Points on a hilly landscape, in no order, each with its height.
A ball rolls from a point to the lowest of its 2 nearest points, and stops where none of them is lower. Distance is the straight distance between rows; heights are no part of it.
nemi h=29.2: [ 16  29 -18 -11  -5 -46   6   9 -40  12 -27  -1  26  -8   6 -18 -30  16
  10 -13 -15   6 -10 -25]
lubi h=30.0: [ 12  19 -33  -4 -24 -38  10  -5 -11  -7 -18  18  13 -35 -10  -8 -23  33
  -6  -8 -16   8 -15 -19]
tebiz h=63.7: [ 24 -54 -31 -40  18  15 -18  11 -18  49 -14  -4 -31 -33  28 -13  30  22
  12  25 -15  -1  31 -27]
fode h=46.9: [ 10  32 -12 -13  11  22  21  11 -20 -19  -2 -20  16 -10  -8  31   1  33
 -12   0 -19  -7  21  -9]
lapem h=40.8: [ 23  -3  -1 -39  28  28 -19   0  12  16   6 -23  -7  11   5  30  81  46
  11  31  -9 -43  60  19]
puno h=58.9: [ 27  48   2  36 -42 -36 -24 -11 -22 -14 -23 -29  39   7  11 -12  10  18
  39 -14  19 -33 -11  42]
pupi h=39.1: [-32   5  14  12 -13 -10   1  -1 -27 -10 -24  10  15   9  52 -10 -31  -3
   0   3  11  26  -8 -16]
kot h=58.1: [ 24  27  23  14  -3 -12 -11   8 -35  10 -29 -54  20  15  37  13  26  24
  51   2  21 -25  18  28]
Botu h=60.4: [ 27  18   7  12 -26 -32 -33 -18 -19  11 -28 -33  39  24  23   0  40  26
  60  -3  15 -39   8  28]
Dosi h=51.9: [ 50  36 -31 -36  36 -39   7  -5 -23  38 -17 -48  -1  15   6   5  41  83
  28  13 -14 -44  39 -19]
Tovaz h=13.6: [ 29  -7   5  23 -61 -29  12  12 -32  48  -5  20 -43 -23  39 -12 -85 -33
 -27  -2  12  23 -42  -5]
Vasem h=75.7: [-32 -32  20 -13  54  41  24  28  -2 -11  11  -1 -10   2  -3  15  -1 -22
 -20  -6  -3  26   5 -25]
Tibo h=26.4: [-52 -17 -16 -22 -12  14  -8 -13  38  -9 -11  23  31  -8  -7  -8  31  19
 -15  22 -18   5  17 -21]
loke h=36.0: [ -3 -24  -6 -29  39  29 -31  -7  33   8   9   3  -4   6 -22  18  82  23
  10  24 -11 -32  46  19]
gover h=67.0: [ 18 -30 -12  -5  -2 -10  10  13 -17  34  11  16 -31 -27  -8 -20 -24 -40
  -6  -6   0  18 -20 -17]
gem h=59.4: [ 33  20 -30  -8  12 -33   6  -4 -12   0  11  -4   8 -10 -50 -13   0  13
  21 -18 -18 -16 -14   3]
zam h=50.1: [  5  -5 -26 -26  19  13   8  12 -10   3  -2  -6   6 -15 -14  13  25  33
   3   2 -19  -8  29 -19]
Dol h=39.8: [-34  30   8  -7  42 -35  16  -1 -18  -3 -13 -23  42  43  20   4  20  14
  20   3  -5  14  18 -19]
disod h=20.8: [-61 -28  -2  -5 -51  19 -27 -25  41 -16 -15  33  16 -18  26 -13  14  17
 -19  30  -2  10  13 -13]
nivov h=43.0: [-22  48  19   3  53 -33  11 -10  -2 -24   9 -42  52  59 -18   6  26  22
  38  -4  -3  -5  -2  -3]
Lunor h=14.6: [  7 -11  19  12  -5  44 -20  15 -53  19 -18 -21 -14 -13  77   7  -6 -10
  -1  15   0  18  17 -21]
tival h=31.5: [-23  -1  -5 -14  -3 -21  -9 -23  11  -7 -24  -1  41  13  -6 -15  25  22
   5   3  -8  -3  15 -18]
Fev h=36.3: [-42  31  11  31 -31  -6 -26 -25  58 -56  18  26  22  21 -41  -9   0 -22
  -9  -9   9 -14 -29  28]
bire h=50.0: [ 31  42 -24  34 -78 -16  -9 -12  13 -27  -2   7  -7 -28 -22  20 -32  24
 -18  -4 -10 -23 -20  38]
pel h=78.4: [-32  18   5  -2 -15  69  15   4  10 -38  -3   1  13 -11   1  52  13  42
 -35   7 -14  -7  34  -9]
ropi h=75.6: [ 25  24  17  52 -52  25   6   2  11 -32  16   8 -23  -9 -18  29 -24 -17
 -10 -14  18 -20 -22  53]
Vupes h=77.1: [ 39  -3  16  46 -52  37  11  14  -4  -8   6   1 -44 -31   6  36 -33 -16
 -22  -7   6  -7 -16  45]
nafe h=27.4: [-35 -54   8  -8  10   0  13 -14  63   1  34  38 -18   7 -32 -33  -2 -63
 -13  -2  17  23 -17   1]
Vup h=21.5: [ 28  17   2  32 -52 -30  15   5 -21  11 -15  13 -18 -21  22  -2 -68 -19
 -23 -10   3  11 -34  16]
did h=55.1: [ 28  31  10 -16  68  -5  22   8 -12   4  11 -48   6  32  -6  29  38  43
  17   7 -17 -18  27   8]
nud h=13.2: [-11 -26  27  10 -21  17   3  12 -26  10  -9  10 -34 -10  63  -4 -58 -46
 -34   9  15  37 -24 -18]
rogek h=19.4: [  0   3  35  26  -3   3  26  -1   7  -1  32  14 -16  15 -18  -9 -23 -66
  -2 -35  26   1 -46  13]
peziv h=69.3: [ 53   6  -9  28 -28   2 -22  -7  41   6  65  14 -23   9 -75 -15   9 -36
  14 -18   8 -33 -25  33]
Poful h=36.2: [-20  18   1  11 -10 -44  -2 -16  -6 -19  -7  -5  37  17 -15 -19  12   0
  24 -14   5  -9 -18   7]
rikan h=79.5: [ -3  21   2  13 -47  42   5   8  13 -38 -15   9   3 -29  12  40  -6  34
 -32  13  -4 -13  13  14]
Nenul h=43.4: [ 41  35 -37  24 -56 -28  -8 -16  15 -18  22   7  -1 -24 -60  -3 -23  22
  -2 -21  -9 -27 -22  24]
visu h=52.4: [ 38  13  -2 -14  65   5  13  25 -30  24 -16 -49 -18  15  21  27  31  36
  15  14 -27 -16  37   5]
Vetu h=35.9: [ 55  32  -4  28 -20  -5   6   9 -32  -2  -2 -22  -3 -22 -10  25 -26  12
  12 -21  -6 -19 -12  17]
bak h=42.4: [ 42  34 -13  10   3  12  12  16 -19 -20   4 -28  14 -16 -20  23  11  32
  13 -20   1 -26  10  21]
zure h=52.9: [  1   9 -43 -39  38 -17  15  -7   0   8   2   3   8   3 -36   2  26  47
  -1   3 -34 -10  27 -33]
kidor h=56.2: [ 23  32 -41 -30  46 -45  15   5 -22   3   2 -10  20   7 -44 -16  -4  27
   4 -13 -27  -6   5 -29]
Pid h=23.8: [-24 -19  19  13   6 -11  18 -18  46  -3  39  31 -16  22 -36 -28 -23 -68
  -7 -25  32  12 -40  -1]
kema h=22.3: [-11  -9 -33 -22   1 -10  10  14  -9   7 -10  29  -3 -33 -11 -10 -37  18
 -25  -6 -27  27  -8 -39]
Luno h=69.7: [  6 -55  11  11 -40  13 -25  -7  18  27  -4  15 -30 -24  28 -21   3 -30
  -7  20  15   7  -5  11]
suveg h=76.4: [-49 -26  18 -31  53  40  24   5  29 -19   9  14   3  23 -13  14  33 -21
 -20   7   5  20  24  -8]
zipe h=31.0: [-23 -32  -5 -34  43  17 -13  -9  43   4   3  14   3   9 -29  -5  57  -8
  10  21  -7  -7  34   5]
lepu h=6.6: [ -8 -17  25  -7  17   5  -7  10 -42  17 -31 -24  14  14  73   2   5 -10
  21   9   0  23  19 -24]
nari h=28.8: [-19 -30 -14 -28  11  -3  17  19   6   7   0  32 -24 -18  -4 -17 -58 -16
 -41  -4   3  49 -22 -41]
votu h=33.7: [ 18  30 -27   1 -24 -10 -20 -15  29 -35  18  10  16 -14 -69   0  19  27
  -1  -7 -19 -34  -7  26]
tem h=60.5: [ -7  -4 -12 -32  79  -8   8  -8  32 -11  39 -11  -7  30 -63   8  40  16
  16  12 -26 -12  13  -1]
Bovam h=28.7: [ -2  28   8   1  45   7  32  27 -24 -20   5  -3  -4  10  -7  15 -41 -18
 -22 -33  -5  24  -9 -19]
rano h=71.6: [ 23  13  15  41 -18  14 -33  -8  30  -1  43   4 -19  21 -48  -9  19 -49
  20 -12  14 -37 -11  56]
fito h=21.4: [ 18  10 -15   9  14  19 -13   1  37 -25  41  -1  -5 -14 -74  15  17  -4
  -6 -15  -9 -25  -6  23]
Lunom h=72.7: [-26 -54  -7 -20 -16  42 -20  -8  -1  12 -12  -1 -22 -36  55 -14  -9  -3
 -28  33  -7  41   8 -35]
liga h=44.3: [-55 -11  40  24 -20  32 -23 -12  -5 -10 -22 -14  23  14  66   8  28 -15
  22  10  28  13  17  13]
pogof h=68.4: [ 26 -37   6  12 -35  -2   0  -1   3  54   8  21 -33 -24  15 -18  -9 -40
  15   5  16  12 -19  13]
teso h=26.6: [-49 -52   0 -36  30  12 -16 -15  59  -9  10  29   7   7 -37 -25  42 -30
   0  14   4   2  10   0]
sez h=23.9: [ -3  15  21  14  22  -3  25  16 -12 -23  22  20 -19  19 -13   2 -47 -51
 -22 -25  19  23 -46  -8]
Zug h=77.3: [-35   0   7 -20  26  47  17   1  25 -33   5   4   9  -4 -20  30  25  18
 -19   7  -8   8  29  -8]
Dirob h=37.7: [-66   9  27  -9  33 -13  20  -8   2 -19 -15  -6  43  58  23 -12  26  -9
  11   2   5  28   6 -20]
dedib h=48.9: [ 45  13 -21 -35  37  -3  10   7 -30  40 -16 -44  -9   5  24  26  43  75
   9  27 -13 -38  56 -19]
Fibaz h=32.5: [-15  40  20   6  32  14  30  28 -48 -27 -14 -15  17  15  20  35 -37   0
 -23 -17  -1  26  -2 -33]
kobu h=74.0: [-37 -37  14 -13  12  70   5   5 -32  14 -10 -19 -13 -13  57   6  -7  -6
 -30  34  -9  40  27 -51]
Pumod h=24.0: [ 23  16  -6   8 -14 -37  -8  16 -50  26 -23 -13   8   5  28 -16 -18  -4
  20 -11   8  -2  -8   1]
Gefe h=61.5: [ 35 -38 -41 -42  -5 -19 -26   5 -16  48 -23  -8 -25 -25   9 -26  32  29
  27  13  -5 -25  31 -11]
zot h=73.7: [ 24  29  20  46 -37   9 -24  -5  29 -38  29  -5   6  12 -42  20   0 -24
   6 -23  20 -36 -12  59]
kired h=35.0: [-63 -31   6 -15  15  -1  10 -10  31 -14  -6  33  12   6  -4 -28  -9 -17
 -12   2   7  31  -9 -18]
reke h=18.6: [ 13 -13   2   1  12 -50  -9   3 -32  51 -14  -1   8  13  31 -39 -14 -28
  28 -15   1  10 -18  -4]
milib h=65.4: [ 15 -47  -8 -24  10  11  -9  15 -24  46  -3  11 -32 -28  23 -21  -4  -7
  -4  13 -12  16  12 -25]
repad h=39.9: [-38  25   9  26 -20 -22   0 -23  23 -46   5  18  34  23 -21  -7 -16 -21
   2 -21  15   1 -31  20]
duzer h=71.3: [-23 -69   5  -2 -49  37 -33 -15  20  17   1  20 -34 -40  49 -21 -15 -26
 -28  39   4  33   0 -16]
Gos h=66.9: [ 59   8   0  37 -26  14  15   0  16  22  62  17 -40   4 -49   0 -14 -43
   4 -23  13 -11 -29  41]
Mok h=36.1: [-18  46   4  16 -11 -15  17  10 -40 -29 -27   0  36  11  33  11 -44   9
 -15 -21   5  25  -3 -25]
mevo h=55.0: [ 17  49  -9  30 -64 -26 -17 -19   2 -35 -23  -5  28 -14   1   5 -17  37
   8 -17   8 -20 -13  32]
maban h=19.8: [  3 -18  28  34 -26  37   0  18 -38  -2 -18 -10 -23 -16  64  21 -41 -17
 -17   0  16  26 -11   0]
rito h=74.8: [-25 -39  11 -21  40  44   5  19 -12  12 -10  -6 -14   2  30  17   5 -23
 -23  17  -2  37  21 -36]
vupa h=30.8: [-62   2  -1  11 -42  -8 -12 -33  64 -46  -2  39  25   0 -26  -8  -6  12
 -26   8  -1   1 -15  11]
gula h=30.9: [-27 -59   6 -27 -13  -6 -27 -13  69  10  18  48  -3  -3 -27 -44  21 -42
  -5   7  10   8  -6   5]
Beran h=8.3: [ -9   4  -4  -1  15   7   5  -4  27 -36  24   8   4  -1 -57   6  -6 -15
 -15 -23 -11  -2 -16   3]
Lig h=26.3: [-72  -9  -3   4 -41   0  -5 -25  52 -34 -12  43  10 -15   8 -12 -21   7
 -41  20   2  24 -12 -11]
Pab h=32.4: [-47 -34   5 -17   6  -9  14  -1   8 -14 -10  40   5  -8  17 -25 -41 -27
 -28   0   1  51 -16 -44]
Mumi h=41.6: [-58 -15  45  23 -31  12  -7 -19  -5 -21 -26   7  25   2  80  -4 -16 -20
   1   8  25  29  -9  -6]
vam h=57.9: [  0  12  -1 -25  68  18  18  -1  13 -12  13 -17   9  20 -41  30  54  32
  -2  15 -24 -16  35   2]
Devu h=35.7: [-77 -14   9 -17  27 -19   3 -24  28  -9 -13  22  34  30   6 -23  32 -15
  11   4  10  20   4 -14]
kagik h=65.1: [ 50   7 -13  25   0 -16  12   6 -10  36  46   4 -27   3 -44 -13 -19 -39
  17 -24   6 -11 -32  25]
nor h=28.9: [ 46  38   0  47 -40 -19  19  22 -41   5  -4 -17 -18 -18  13   4 -51  -5
   9 -21   5  -5 -30  16]
gava h=13.5: [ -9 -22  14  -5  21 -32 -17  17 -42  43 -23 -22   3  17  59 -33 -16 -29
  24   0   3  31   0 -17]
vone h=5.9: [ 15 -12  36  24 -42  -5  24   8 -22  31   3  30 -45  -5  43  -4 -89 -60
 -31   4  29  42 -49  -9]
pover h=55.2: [ 42   8 -34 -37  37 -49 -24 -17   4  37 -10 -37  -4  34  -7  -5  52  80
  44  20  -7 -57  27   6]
Devuz h=55.4: [ 45   9   6  -1  18  -1  -2  18 -44  26 -23 -36  -9   2  32   5  19  20
  25   5  -9 -11  20  23]
taz h=78.6: [  7  -5  11  14 -22  55   3  22  -6 -19  -1   4 -18 -30  13  37 -17  -7
 -22   3  10  -1   1  18]
Zutem h=17.5: [-39  10  12   3  32  16  23   1  34 -55  38   7  11  18 -57  13 -16 -38
 -19 -31  10   9 -29   2]
taze h=62.7: [ 64  17 -26  21 -20 -39  -1   0 -19  25  19   6 -10 -11 -35 -22 -15 -12
  29 -21  -7 -15 -27  11]
kup h=58.7: [ 53 -14 -30 -25  23 -25 -27  -2 -13  44  -5 -18 -16   0   0 -12  41  43
  38  17  -6 -44  19  14]
rudo h=45.4: [ 41   1  -5 -34  41   5  -9   3   5  48 -16 -46 -13  19  25  24  71  83
  21  36   2 -62  59   9]

For each start below, name the point where the ball stops.
kobu => teso
kup => teso
pupi => rogek
rikan => teso
puno => Beran
gem => vone
Dirob => kema
zot => vone
